Points, in no order, along strands that fork, close into loops and pass close to each other.
Points whose rows are less than 86 apart are linked; no others are. Some points are linked to none.
vokod: [ 54   5 -30  18 -16  13   2 -15 -37   9  33 -38  19   1  -5  -4 -33  16
  31  -1 -21  35]
sed: [-28  13 -21 -15  24  15   5  50 -22  -2  -3 -24  16   5  -9  30 -45  30
 -19  10  -1  15]
gudak: [-25 -36  -1  -2   3  10  23 -32 -12 -16  32  29  33  -9 -26 -27 -27 -33
  72  -1 -38  30]
kala: [ 30  22  14 -23 -34 -67 -35  -4 -14 -43  40  -3 -13 -12  13 -16  20   4
  -1 -26  35  -4]
kepa: [-49 -21 -14 -16   5  -5  24  11 -34  30 -25  47 -31   4   7   9 -20 -12
  17  -7 -10 -11]
mos: [ 34   1  19  -3 -14 -57 -66  24  15 -37  -2  14 -58 -26   6  11 -16  26
 -10  -6 -13 -10]
bedo: [ 32   2   5  29 -17 -33 -41 -27 -10  -6  -8 -15 -38  -6  27  18 -14  22
  -9   9   5   3]
Vig: [  5  -7  20  -6  25  24   5  48   2 -42  17  14  -3 -16 -41  43 -25   4
 -24  -4 -12   3]
bisol: [ 27 -55 -26   6  15  33  26 -12  -5  32 -17  26  39  -5  16 -44 -33   9
  72 -15 -14   0]
Puf: [ 30  10 -18  30 -29  26  13 -43  23   9   3 -13  42   2  -2 -25  15  25
  14  -2  22 -12]
fetim: [-32  10  15  13  31   7  -2  26  17  47 -15  20   3  -9  -9 -10 -48 -27
 -40   0 -34  -7]
debu: [-20   1  -6   8 -34   8  34   5 -24  -8  -4  66  -6   1 -16 -31   2 -36
  61  -5 -19 -42]
kuv: [ -6  -2 -30 -16  28  25  41  17  -8  42 -10 -39   1  16  34  -7  -6  10
 -15   2  17  14]
buvoz: [-18 -12   9 -14  25   1 -24 -35  12 -17 -31   9   0  -8  29 -17  39 -24
  33 -11  12 -51]
Poga: [ -9  32 -15   4  42  -5  26  27  40  39 -15   7  -8   5  28 -36  18  -6
   6  12 -13 -51]
geke: [ -3  -1   9  -2 -16  -6  32  13 -15 -27  55   8 -25   7 -30  11 -11 -18
 -42  42  -5   7]
lef: [  7  14 -20 -27 -24   6  -1 -43  -6   4   7  25  20  16  -4 -15  61  -1
   1   5  -1  10]
sil: [ 37   6  -4   6   9   1 -12  17  14  -1 -26 -44  -2   9  17   8  -7  44
 -39  50 -11  -2]
Naz: [ 12 -12  -1  16   7  32  53  -8  30  21   6 -60   3 -15  15  -9 -19   5
  -2  11  29 -17]
lanop: [  4  35  -7  22   9  39   9 -18  10  13 -13   1 -31  -5  14 -22  32 -21
  -7 -33   3   0]
sumu: [ 11  -6  -3  28 -56   5 -17 -18  -2   7  30   6  62  15   4 -21 -21  33
  24  15  20  20]
Vofu: [ 47 -24   4  -6 -11   1  -9 -18   4  -3 -24 -36  -7 -14  37  -4  30  22
 -33  -1  59 -17]
pubu: [ 25 -44 -11   7 -29  22  59 -28  -9  52 -11 -37  23  -6   8 -15 -21  10
  37  -5  15   6]
misof: [-10   9 -42   4  27  20  34  -6  -1  16  23  -1  16   0  22 -47  -6 -32
  72  -1 -14 -20]
fatu: [  8   6 -15   8  42 -17  28  13 -49  15 -14   7 -24  25  28 -13   7 -22
  67  -3 -44 -40]
Ramiz: [ 44  11 -28  33 -16  -8  25 -26 -21  24  13 -38  -4  14  18  -3 -19  38
   2  24 -17  29]
sike: [-35  24 -27 -27  42  20   9  47   5  25 -25 -26  21  16  -6  14 -33   2
  -8   5 -33 -13]
vorit: [ 11  17  45 -10  -8 -64 -50  35  14 -34  24   0  -7 -17  -3 -21 -13  -2
 -45  -2  13 -18]
Gaki: [ 50  -5  -9 -12   9  -3 -34  39  -9 -15   5   5 -29  -1  23  45   5  42
 -19  14  -5  18]
liba: [  5  11   1   5 -39 -37 -40 -41  -3 -43  11 -11  22  -3  -1  -4   5  21
  10   9  33 -10]
Rof: [-12  -6   0  29 -41 -16 -17 -26  -3 -21  25  24  36 -10  -7  -2   9  44
  19   5  33  16]
Zosok: [ 22   8 -25  -8   5  38   8 -28  -9 -26   2  -8  19   0  -7  28  28  21
  -8  19   1  15]
tika: [ 12  30   3  34 -34 -24   0  -3 -13 -31  26 -17 -27   4 -10  24 -25  31
  30   5 -26  40]
Mak: [ 11 -22  -1 -26 -60 -34 -14 -27 -23 -12  28  22  27  11 -25  11  25  -2
  -4  16  19  -2]
topim: [  0   8  67  11 -14 -30 -37  18  14 -45   1  -5 -22 -11 -22  -6 -14 -32
 -48 -10   8  -9]
Vakod: [ -1  16 -30 -15   5  42  17  18 -40 -29  20 -19   1  16 -11   9  16  -6
  13 -17  -8  44]
Por: [-41  18  11 -23 -35 -17  24  38   6  12  -6  15  -5  27 -36  30  -2   3
 -15   0  -4  11]
sagu: [-27   9  18  16   7 -29  10   5   5   0   0  51 -19  14  23 -18  41 -22
  61   7 -29 -28]
zot: [ 12   3  -5 -22  18   1 -16 -19  29  52 -21   1 -11  -8  12  26  24   9
 -19 -27  15 -42]
gir: [ 14   6   9  11  -5   9 -22  -4   0  -5  42  16 -25  -8  17  26  26  -8
 -13 -27  45 -18]
zotib: [-25   1   8 -11 -13  -4  37 -14  -4 -13  13  35 -15   9 -25  -8  42 -35
  42  -8 -27  24]
rotus: [ 29 -13  30  -1 -74 -68 -29   2 -17 -52  35  -6  -8 -12   2 -32  -2   3
  21   0  33   3]
Sokeb: [ -7 -25  18   8   8  31  10 -16  28   7 -69 -37   6 -12  32   9  16  21
  -7 -12  27   2]
vur: [-53  32  24  -1  14 -23   0  14  41   3   6  25 -12  17  21 -19  37 -30
  16  11 -21  -6]
Nofo: [-25  25   2  -7 -12  17  10   2 -13 -17 -26   9 -10  17  -7 -28  20 -21
 -36  10   5  19]
ger: [ 11  11  27  -1  -4 -30 -42  34  12   6   9   6  10 -11 -14  -8 -10 -13
 -71  30  -4  -8]
tigev: [-22  -5  18   4  39  45 -15  34  19 -21  -8  23  11 -28 -18  23   1  -9
 -23 -21 -21  25]
mevor: [-30  16  -5  20 -21   8   4   1   4  29 -22  19 -17  -3  26 -25   0 -18
  -3 -25  43 -31]
nom: [-29  -4  45   6   5 -38  -4  38  47   0  11  40  -4 -20 -39  21   0 -11
 -38 -28  11  -2]
Bar: [-11   7  10  12 -47  -1   4 -10 -31 -20  -6  29 -19  -9 -30   5  -9  -7
  -8 -18  28 -10]
tolu: [ 28  -9  13 -12  -7 -51 -71  41  -5  14 -28  15  40 -25   1   0   8  14
 -45 -28   7   8]
rara: [-31   4  -3 -34  26  28  27  27  -3  -7   9  35 -25   6 -15   1  16 -35
   5   3 -26 -13]
balu: [-24  16   7   9  19   1  -7 -36  28  44  -1 -17 -13  15  26  19   7 -27
  12 -13 -28 -17]
bov: [ -6  17 -33 -32  43  45  22  36 -24  19 -18 -36 -16   0  -7 -13 -26 -27
   7 -34  -7  -4]
Ziro: [-23  -9 -14   3  70  15  36  46  45  44 -47 -17  25 -19  17  -9 -26  15
  21 -10 -17 -23]
vibir: [ -2  19  -4  -9  12   1 -20 -18  38 -18 -23 -37  24  -1   6  -6  22  16
 -42  26  29 -25]
varo: [ 25 -35 -24   2  -1  22  78 -11  -7  50 -26 -32   5 -13  20 -43 -16  -8
  71  -8   2 -27]
Feneg: [-30   3 -42  -3   6   6  45  -2 -16 -17   0  53   5  -9 -17 -11 -11   5
  64 -20  -9 -30]
kudoz: [-25  -7  -2  -6  54  25  17  55  21  11 -56  18  17   6  26  -5   8   7
  32  -3 -23 -26]
Tupef: [ 14  27   2   4  11  22  11   7  26  55 -39 -37   5  22   9  24  12   7
 -11 -37  -6   0]
dev: [ 24 -16 -10   6  -5  19  32 -45  28  30 -19 -16   0  -2  11 -15  39  -9
  32  -3  15 -50]
kiz: [ -4   5 -28 -13  -4  14   7  31 -41 -21  27 -33   1  21 -17  18 -50   9
   6  20 -10  16]
dupot: [ 40  -7  22 -11  -8 -41 -65  46   3   9   3   6  -7  -1  12  33   6  18
 -33  -8  -5  17]
rumik: [ 17 -13 -18   6  -2  -3  27 -43  19  34 -29  20  19   1  31 -48  47   9
  52  19  -1 -36]
vunof: [ 14 -40  -2  23 -13  25  25 -32  17  -2 -22 -38  13 -10  22  -3 -11   7
  -1  22  57 -19]
Lop: [-10 -19  10  -7  12  13 -25 -38   1 -31  25  -6  -4   2   8  23  14 -22
  -1  28  -7   8]
fafub: [ -5 -26  -2 -18  -7   6  10 -50   9   2 -67 -29  12  -1  26  -6  40   9
  13  14  19 -12]
Nesa: [  8  -8   7   1 -27  12   4 -21   8  23  59  35  42   5 -41 -20 -18  -6
  47 -19 -27  24]
Sos: [-20  -3  26  26 -48 -42  19   1  16 -26  65   9 -10   6 -22   0  -1  15
   7  23  23  26]
tefe: [-25  -5  26 -27 -29 -42   8  -8  15 -47 -15  17  -2   6 -54   7  22  -8
 -19 -10   3  -3]
dob: [-26   2  26   0  20 -19 -39 -22  16 -11 -20  -6  -7 -11  31 -29  18 -11
 -18 -28  43   2]
popa: [-34  33   2   5   2   6 -11   6  30 -13  12  -3  16   4   4  -9  11  21
 -19  26  24  -4]
Luk: [-55  -5  43   4  -8 -15   3  17  38 -23  21   5 -10   6 -29  19 -11 -21
 -15   1  -3  -1]
Zagof: [-17 -11   2  32  44   9  -8  40  22  46 -18  12  36 -22   4  -2 -31   1
 -17 -13 -21  21]
luse: [-16  17 -20 -18  14  37  16   1  -6  11   8  -4   4  14  15   0  37 -14
  23   5  -7  35]
dapan: [-24   2  19 -21 -29 -25   2 -33   4 -12 -12  26 -20  15 -19 -31  52 -47
  10   3 -12   8]
lod: [ 45   4  11  26  20 -12 -32  12  38  18 -31 -26  19 -24  -1   0  -2  25
 -49 -16  14 -16]
fid: [-28  21  11  10  -9 -21 -19 -40  13  32   7   5 -19   3 -13  21 -13 -11
   2 -14  -7 -33]
lomes: [ 26   0 -12 -11  20  31  21 -27   1  31   6 -27  -9  14  11  23   4 -18
 -25  14  -6 -16]
Gikiz: [ 12  18  -2   5 -33  19 -21   9 -15 -15  -1 -20   2  19   8  35   1   8
  -1  -2  28  -5]
Bif: [  6  32 -20  30 -29 -11  13 -22  -2  -4  30  -8  -1  -4 -20  24 -10  44
   7   3  -3   6]
Zafe: [ -6 -12   1   9 -32  -8 -14 -49 -30 -14 -23  14  -4  -7   8 -33   9  16
 -25   8  24  29]
kivu: [-15  -6  10   3   7  21 -10  -8  -6  14 -34  19 -19  -5   3  44 -16   5
  -4 -32  -4 -11]
kibon: [  4   2 -40   7  -3  30  21 -22 -30  14   9 -55  29  11  -5 -12 -35  -4
  49   1  -2  25]
mulot: [-16 -17  -7 -22  34  29 -16 -16  22 -12  -2   8  12  13  33  16  29 -18
 -15  30  10 -25]
mitig: [-52  -7  43 -24  13  -2  27  47  25 -15  10   6   2  14 -19   6  -2 -43
  -4   6 -25  30]
tel: [ 31 -15   6  16  12  18 -33  35  -2  34 -43 -18  48  -4 -15  17 -20 -10
 -48  10 -20  -3]
Ges: [-15 -16   9  28   4  14  -8   7 -28  -4  16 -11  -7  -1  24  33 -27   2
  23 -14  11  35]
vazit: [-13   4   5   5  54  36   1  15  45  -9 -19 -22  18  -3  28  10  21  19
  -4   0  -6  19]
Nel: [-37 -18 -22  -2 -12  11  28 -17 -40   5 -24  44 -10  -5   9 -11  -9   0
  40 -26   4  26]
Zos: [ 18  -7  -7  22  18  17  41  15 -30   3 -21  -3   3  10  40 -28  14 -20
  72   2  -6 -49]
dipen: [ -2 -16 -27 -12  50  23  52 -16   8  27 -29 -43 -10  -3  17  14 -27  -4
  28  -7 -15 -17]
vefut: [  5 -14  47  18 -29 -47  20  36  28 -52   8  -6 -33   4 -33  -1  -3  -5
 -21  10  10  23]
pur: [ -8 -17 -38 -12   9  -1  29   2 -58  27  -7  37 -15  -4   5 -24 -18 -12
  70 -32 -20  15]
kunub: [  7  50  15  35 -19  -9 -34   3  17   1  -5 -34 -15  13   4  -2 -17   1
 -38   3   9 -19]
Kimit: [-41  16 -11 -15  36  36  15  46  12  13 -18  20  10   4  -1  -9  -3  -8
  -2  -5  -9  -7]
zeda: [ 16 -17   7  27  -7   7 -11 -21  -7 -46  54   1 -17  -7   1  19 -14  -8
   9  25   7   5]
Pasa: [-27  33  17   2   4 -19 -49  27  42  33  -5   6  27  -8 -24  11  -9  -5
 -32 -17   3 -37]
gati: [ 11  14   5   9  -5  13   4 -35  28  -9 -29 -66  17   8   5  18  -4  14
 -12  15   9 -24]
zem: [-16  -2 -11  10 -12  -2  15 -19  -1  20 -27  47  -1   5  35 -33  30 -11
  40   5  -4  -9]
Kedo: [-22 -16  10   7  49   7  16  14  51  63 -21 -23  11  -7  31   9  -4  -3
  -1  -5  -3 -11]
Tiz: [  2  -3   8  19   9  14  -9  -3 -32   4 -17 -18 -20  10   4  37 -49   0
 -17  -4 -12  13]
Nevop: [-45 -21 -16 -19 -14  -7  31 -16  -9   1  13  60  37  10 -25 -10   9   6
  43  29 -25  -4]
Mupub: [-26 -15  38 -20  19  23 -19  49  21 -19 -15  39  -2 -22 -11   0  22 -30
 -22 -18  -5  -9]
nesur: [ 43  26  11  13   3 -14 -41  66  26  -6  27  10   2 -13 -17  13 -19   7
 -53  14 -20 -12]
Pebog: [  2  -2 -14  16  47  42  45 -24  25  -2 -15 -38   3 -10  16   3   6  30
   8 -12   6  30]
sim: [ 41 -14  -3  44 -17  20   2 -40  -4   1  16 -23  -3 -15  26 -12 -18  25
 -12  34  29 -15]
Mikot: [ 56  12   8 -23   7 -14 -58  15   0  18 -14 -11  -2   7  -2  23  17  10
 -55  -5  -4 -14]
gekad: [ -1  12  33 -11  13  16 -28  57   7   8   3  -5   8  18  -4  18  16  -5
 -34   3 -18  34]
paz: [-32   5  37  -9 -31  -7   4 -19  -8 -11  -4   1 -34  19 -14  -5   9 -63
  -5   6 -23   4]
bez: [ -7  -9 -17   2  16  15  18  14  -1  12 -21 -31  16  15  17  20 -16  46
 -34  26  16   9]
Bigu: [ -6  19 -15   1  31  -4  20 -13  43  35 -39  21 -20  -6  13  -7  31   5
   6 -23   1 -52]
Vapi: [-26 -13  20  -6  -2  16   8  -7 -37 -19  28 -19   1  12 -11  32 -40 -31
  40  -2 -13  33]
Giba: [-27   3 -27  10  -2  17  23 -30  -4   5 -27  -5  17   3  11   2  -7  15
  20   9   6 -10]
lek: [-13 -32  37 -37   7 -39 -65  14   3   1 -16  23  22 -28  -8  21   4  -3
 -39 -29   9   2]
nub: [-13   6  27 -28  10 -10 -31  22  12 -13 -18  15   4  -1 -33  19  31   1
 -48  -2 -15  28]
kobar: [ 14 -32  -1  -8 -46  -7 -27 -38 -45   7  10  10   9   3  12  24  18  -8
  -2  18  24  15]
nelo: [-33   6   9   1   3   6 -10  29  11  30 -53  40  -5 -12   8 -17  -8 -27
 -14 -24  10 -52]
puzik: [ -7  16   9 -11 -11 -26 -20   5 -13  -5  -2   7 -13  12 -11  34  30  29
 -24   1 -11  26]
mur: [ 29  -9  13  13  23  39 -14  23  -6   1 -41 -30   3  -1 -11  27 -40   6
 -44  -2 -18  -5]
Fenap: [ 10 -12   7   5 -51   1  -1 -28 -49  13  20  13  19  15 -30  -9 -27   1
  12   0 -18  43]
beru: [  1   5 -17  21  22   2   8 -35   5  44  22 -34  -4  15  25  21 -20  -9
  31 -11  -9  18]
gerin: [ -2 -23 -50 -19  52   1  47  19 -43  13 -18  14 -10   1  29 -45 -10   5
  53   6  -4 -18]
pufe: [ 31  25  12  30  10  14 -21  69   5  13   8 -17  -2  -2 -11   0 -49   5
 -34   4 -28   3]
rak: [ 13 -36 -30   0  -7  20  33 -35 -25  49 -10  14  29  -2  23 -27   3   9
  37   1  -1  11]
Beba: [ 43   4  11  -3   5  -9 -43  12   8 -27 -34 -30 -12 -11  36 -21  20  30
 -43 -19  42  12]
pekug: [-24  21 -12  -9 -12  -7  15  14 -27  34  -6  11  -5  19  -4  31   8  21
 -15  -8  -1  13]
lutig: [ 30 -15  21  19 -10 -34 -75  52  10   0 -15  20  31 -42 -15 -13   9  -8
 -45  -1 -24  22]
nus: [  2   7  34  23  16 -38 -28  23  28  -7   6  21 -18 -29 -35  16 -10  27
 -46 -13 -13  14]
Meki: [ 29 -31   5   8 -36   2  21   1 -33 -11  49  23  24  -1 -21  -8 -15  13
  26   8 -14  62]
gakod: [  5  15   1   4  19  38  -8  -3  21   0 -40 -29  15   3 -10  35 -20  16
 -20   9 -12 -34]
Sov: [-17  15 -46  13  -4   5  39   6 -26  23 -11  36   3  11   1 -41  -6   1
  80 -41 -16 -19]
zon: [  1  18 -18  28  10  32  24  -4  -1  13  28 -43 -10   4   3  -8 -40 -13
  -8  -7  19 -19]
rok: [-32  16  -2 -15 -28 -24 -15 -13 -14   8 -24  41 -19  -2  12 -12  32 -17
   9 -44  36 -28]
borot: [ 38 -13  17  -5 -53 -10 -41 -47  -7 -43  36  25  38  -6 -30 -36  20   7
  12   5   9  22]
tive: [ 12 -24  -7 -14 -30  -1 -27 -48 -24   2 -37 -21  19  10  19 -11  22   6
  -4  15  23  15]
sebu: [-27  13 -16  11  14   4  26   4   9  33   1  -5  -8  18  36 -35 -10 -24
  38  16   1 -40]
sasum: [-13  14  -1  14 -17  -1 -14 -17 -19 -40 -12 -12  -1   8 -14   7 -23   8
 -24  49  -4  -6]
zel: [ 45  -4  18  17 -47 -20 -25 -45 -11 -24  34  10   1  -2 -15 -11   7   0
   8  20 -24  30]
nused: [  3 -15   8  33  51  22  12  21  41  40  -5 -40  14 -19  17  10 -38  21
 -29  -3  -2  19]
kazur: [  0  -4  17  35   8 -10 -44  45  20  13   2  16  61 -20 -21  -4   8 -12
 -35  13 -21  22]
Naduf: [-20  25  -2   1 -24 -39  -8 -29   8 -22  17   7  -2   6 -36  29   9  26
  -2  14  -9   8]
vup: [ 49  20 -14  -4  21  26 -12  54 -20  17   4 -29 -17   7   9  38 -11  31
 -26   1 -17  23]
nazav: [  6  19  14 -21 -14 -64 -36  13  23 -60  17  -8 -11   3  -7   8  19  35
 -17  32   3   7]
Gid: [ 17   3  15   4   3 -11   9  21 -20  -3  38  -3 -48   1   1  21 -34  -9
 -30  31 -29  22]
Tiv: [-19  20  28  13  30  10 -21  -1  25   2 -17   2 -11 -15   4 -30   1 -19
 -67   9   1   7]
bol: [ 36 -17  42 -19 -26 -41 -32  11 -11 -45  40  -3 -40  -1  -1  11  29 -18
 -11  -2  24   4]
naze: [ 17  -5  29  15  -3 -23 -27  28   1 -37   4   5 -43 -32  -7  32 -35  22
 -23   3  -6  13]
gar: [  2  15  -3  11  30   8  -2  -9  13  19  27 -23 -14  17   9  34  -4  30
  -8 -11 -20  30]
nakem: [ 54  10 -17  -9 -10 -23 -48  -8  17 -31  19 -26 -16  -3  27   0  29  33
 -10  33   2 -14]
labo: [-12  -4 -62 -37  47  -3  41  27 -27  31 -32 -36  -9  11   2 -48 -22   1
  61  -6  -4 -25]
Punuz: [-11  -1  45 -23 -10 -63  -6  32  28 -58 -12  -5  -5   3 -38   1  22   2
 -32 -16  24  17]
pimiv: [ 18 -13 -12   2   5  43  14  -7   9  43  25  22  53   4   0 -58 -42   1
  52 -13  -9  -4]
puno: [ 12  22   3  -5  28   7   4  38  -6  26  20 -11 -16   1 -12  -1 -38   3
 -61  16 -30  20]
podal: [-16   4  -2   3 -26  23 -10 -31 -15  -8  -9  11  21  20  -9  10  15 -33
  48 -14 -15  -4]
Pevas: [ 23  32   4  10  -8  30  -3 -17 -17  -1   7  -3 -36   9  -7  12  15 -26
 -11 -32  -5  28]
kas: [-60   4  26 -21 -18 -17  21  20   0  17 -10  42 -27  12  -5   1  24 -18
 -19 -14  11  15]
fale: [  5   0 -19  -6 -10  14  -5 -34   2  -2 -12   0   5 -20  13 -22  21   4
 -12  -8  58 -58]
Sare: [-29  -1 -16   1  -1  23  26   7 -29   5  27  -3 -10   3  -7   4 -32 -40
  52 -23  -7  -1]
Kar: [ -4  20 -27 -14  -9  10   5 -22   3  -1   3  38   1   0   2 -19  47 -11
  11  -1  24 -64]
Nison: [ -1  18 -36  -7 -16   7  13 -17 -11  28  60   1  49  22 -22  -2 -14   3
  42   6 -28  16]
vug: [ -9  -7  16   5 -67  -9  22  -2 -31 -13   9  14  -3   8 -40  11 -19 -19
  21   3   1  19]
fesi: [ 51  14  -8   3 -25 -52 -50  -9  -6 -31 -10 -10 -43 -24  17  -1 -27  53
  -6  -5   9 -29]
Venu: [ 26 -14 -11  41 -13   9  -2 -44  -4 -18  47 -15  27   3   8  -9 -18  -1
  14  45  -1   6]
Sezum: [ 14 -15 -41  15  16  34  40 -40  -3   5  -8 -28  22  -1  14 -10 -14  30
  44  -7   9  49]
Tepa: [ 30   4  15  17 -46 -43   7 -18   0 -38  43   1 -36   5 -31  10   3  10
  16  22 -35  25]
zod: [-31  19   5  15  18  27  -8  -2   9 -21  -4 -16  10  14 -19  17 -40  -8
 -22  24 -24 -20]
Fodo: [-12  22  24  -2 -21 -16 -40 -10  17   3 -13  -6   4   9  -9   6  -6 -19
 -24  -6  15 -36]
madad: [ -8  20 -17  -2  27  32  27   0  -3   5 -17  15 -33   0  10 -16  16 -42
   8 -18 -30 -32]
Zukiv: [-39 -18   9 -14   8  10  19  32 -17 -32  13  -3 -20 -15 -16  28 -44 -15
 -19  13  -7  -3]
bilog: [ 27  -1   2  -8  17  -6 -36 -25   8 -45   2   2 -18 -21 -16  14   4   1
 -54   9  12 -22]
Bufov: [ 17   9  -6  21 -24  -6 -20  18 -26 -39  -6 -16 -22   8  12  25 -35  45
 -10  52  -2   2]
fimis: [ 26  34  11  20 -15  -1 -13  -8   1 -25  20   0 -33 -15 -12  23  28   6
 -17 -42  11   4]
Davuf: [  5   7  15 -38  23 -45 -48 -18  14 -43  11  -5  11  -9  19 -10  24  30
 -26  10  20  -2]
ruva: [ 19 -13  -8  -7  34  33  34   7  12  53 -52 -28 -11  -5   3  24  -2   2
 -11 -24 -10 -32]
lefal: [-35 -35   2 -13 -12 -10 -13 -37  -5 -30 -13  44  -5 -16  -1  -7  25 -24
  39  -5  14 -27]
kug: [-10   4 -15   1  36  -8  34  20 -17   5  -1  33 -12  27  33 -20  45  -2
  74  -3 -30  -6]
luzuk: [ 18  25  -2   6  29  -4 -23  18  35  57   6 -16  15   1   6  34  -4  10
 -21 -26 -19   9]
Nomag: [-20 -16  -9 -16  45  18   8 -27  19  -8 -30   9  -1   0  37   1  23 -16
  34  23 -22 -24]
pofi: [-16  -4  21   3 -31 -13  11  15 -21 -20  27 -19 -18  26 -36  44 -24 -17
  12   3 -16  26]
Bugi: [-10   3 -28   6 -13  19  21 -32   4  25  27  15  43  10   2 -35 -16 -17
  47  14 -23 -23]
Vasok: [ -9  29  27  36  13  16 -16  18  23  -1   8 -17 -15   0   7 -10 -16 -12
 -29 -21   1  21]
Zene: [  9 -28  29 -24 -38 -22   1  20  -2 -38  41  14 -16   9 -22  39  32  -3
 -18   8  28 -14]
kap: [ -1  13  11  19 -46  -5   0 -42  -2   5  26  31   9  -7 -23 -38  19 -25
   6 -11  12  15]
Tobu: [-24 -18  41  -1 -35 -32   0  14   2   0  14  23 -32   7  -8  10  17  -6
 -28 -17  28  41]
divo: [  7 -20   3 -11 -30   8  41 -26  -6 -11  41  38  21   8 -59  -1  12 -28
  31  -6 -22  20]
mis: [ -1   0  -6   3  50  44   4  45  -1  20 -12 -27   3  -8   9  15 -34 -14
  -2 -46  -3  15]
zesas: [-24 -11 -47 -17  26  12  41   7 -28  37  -9   3 -11  12  29 -29 -22  -4
  10  15  -1  14]
Kose: [-22  -9 -26  -3 -10  10  27   3 -23  -3  40  24  16  -2 -17   8 -10  14
   8  12  18   6]
konov: [ 20 -15 -16  13 -55 -43 -27   4 -20 -31   7   9 -12   3  11  17  -5  50
  13  44   3   7]
nadi: [-12 -10 -55  -6  22   8  21 -17 -30  27  25 -16   9 -12 -12 -41 -43  -9
  47 -18   2  39]
Bemi: [  0   5 -21 -33 -21  15  32  20 -31 -16  58  -6  13  18 -34  -3   3 -26
  33 -13   2  36]
mego: [  8 -10 -69 -37  15   7  44 -11 -28  44 -12 -33  32  19  -2 -47 -16  -7
  55   4 -18  -9]
pes: [-11 -24  13 -29  -9   4  36   2 -12 -34  15  26 -27  -2 -36  16  18 -20
 -41  20   1  20]
Fof: [ -5  -6  24  -6 -33 -76 -24 -26   9 -52  26  -1  -1  -3 -19  12   1  20
   1  18  10 -10]
pata: [-39   4 -54 -17  20  -1  39  20 -36   8  28   2 -12  -6 -24 -22 -34 -18
  44 -25  11   6]
tuv: [ 18 -19   6  -8 -35   8   2  -2 -29 -31  37  16  -7  12 -14  20  34   7
  20   0 -12  54]
Lur: [-13  -4  -2  -8  18   2 -14  25  25  36 -51   9  20  -5  25   0  14   3
 -31 -13  20 -40]
tanu: [-14 -25  34  21 -26 -47  50   4  25 -23  36   1 -28  12 -48  19  -5 -17
  -7   5  10  35]
lilen: [ 28 -15 -13  22   9  11  40 -15 -19  20 -22  16  37  15  23 -63  -3  -9
  78  20 -30 -44]
kozam: [-26  -9 -20 -37  30  12  26  18 -24  35  25  -3 -12  24   9  -4 -18 -34
 -17  25 -13  13]
beb: [ -6 -20  10  -1  15  23 -28   3   0  -2 -50   1   3  -9  17  13  -2  10
 -35  -7  31  -5]
vuse: [ -1  10  21  -2 -45 -32  12 -11 -23 -45   2  20 -24 -17 -44 -19  11   2
 -35   0  14  14]
peliz: [  5  -6  21 -40  25 -43 -53 -28   1 -19 -10 -33  14 -13  37 -19   6   2
 -39 -27  39  -2]
Pulob: [ 22   2  -1   7 -19 -13 -33 -32  -2 -15  -3 -30  13 -12  22  -5  11  12
 -11 -23  55 -29]
sut: [ -5 -21 -20   4  47  17  54 -28   5   7 -42  -8  -7   0  17 -16  -2  -3
  61  12 -29 -25]
Vukan: [-17 -38  28 -36 -41 -43  -7 -16 -18 -29  24  21  -3  -1 -12   5  22 -17
 -20   5  47  -5]
Sada: [ 52 -13  -9 -12  14 -25 -39  -5  24 -23 -14 -37  -7 -19  28   4  -9  42
 -43  41   5 -26]
kov: [ 18 -16 -24 -10 -31   3  -1 -50  28  10   2 -12  40  -5   2 -13  32   7
  25  -4  41 -49]
dedet: [ 47   6   9   1  27  13 -36  21   4  34 -20   5  25 -22 -20  17  21  -5
 -60  -2 -23  10]
fizif: [-12  27 -35 -12  63  29  24  19  -9  -5  -2 -16 -22   3  -6 -18  -7 -35
  42 -22 -28 -12]
biz: [ 32  26   8 -17   8 -42 -47  32  30 -19  23  16 -13 -28 -33  21  17  32
 -56   5 -13  -7]
dudun: [ 42  -2  27  -3   9 -29 -50  27  -4 -42 -22   7 -27 -22  20 -17   8  27
 -49  -4   0  33]
tam: [-35 -39   8 -11 -44  -9  -4 -35 -14  -1  -7  59  19   4 -16 -18  22 -10
  42   1  -1  10]
vato: [-21   9   1   3  28  32  13   3  25   9 -35 -19  10   9  23 -30  -2 -16
 -51  31   3 -19]
sapu: [ 36  21   3  24  40  24 -12 -19  23 -13  -5 -26 -11 -10   1  29   1  41
 -15 -15  -9  10]
zege: [ 14  28 -15 -18  31  31   5  14 -13 -35  10 -16 -15   4 -11  16  16  17
 -22  13 -15  16]
Semuk: [ 30 -10 -25  26 -25  33  39 -22 -16  31  15 -27   3  -2  18  17 -12  14
  23 -28  31   0]
gelaz: [-24   0  18 -34  20   4 -25   2  27 -12  -4  28  -3  -3   6  10  38 -17
 -21  -3  -2 -12]
rudag: [-18   7  18 -13  23   0   8  53   9   3  35 -13   1  10  -9  24 -11 -19
 -18  -5 -27  54]
vubup: [-36  -8   2   1  26  -5   9   1  -5  41 -28  43 -28  -3  40  -8  11 -11
   3  -2 -11  -3]
pevib: [ 33   5 -31   1 -18  23   1 -28  -7   0  30   5  27   0  12  -8  40  20
  -3   9  26  16]

A piece is all that can be reached along the links. How many separate loops has the piece of each point below (a circle has one, a figure eight two, a Y none), and how many tips (points with one link)?
Luk: loops 0, tips 21
divo: loops 0, tips 15
gerin: loops 0, tips 7

How many points has the smallest loop of links through each point below? Write - if it is on no loop.
gakod: -
Por: -
Sada: -
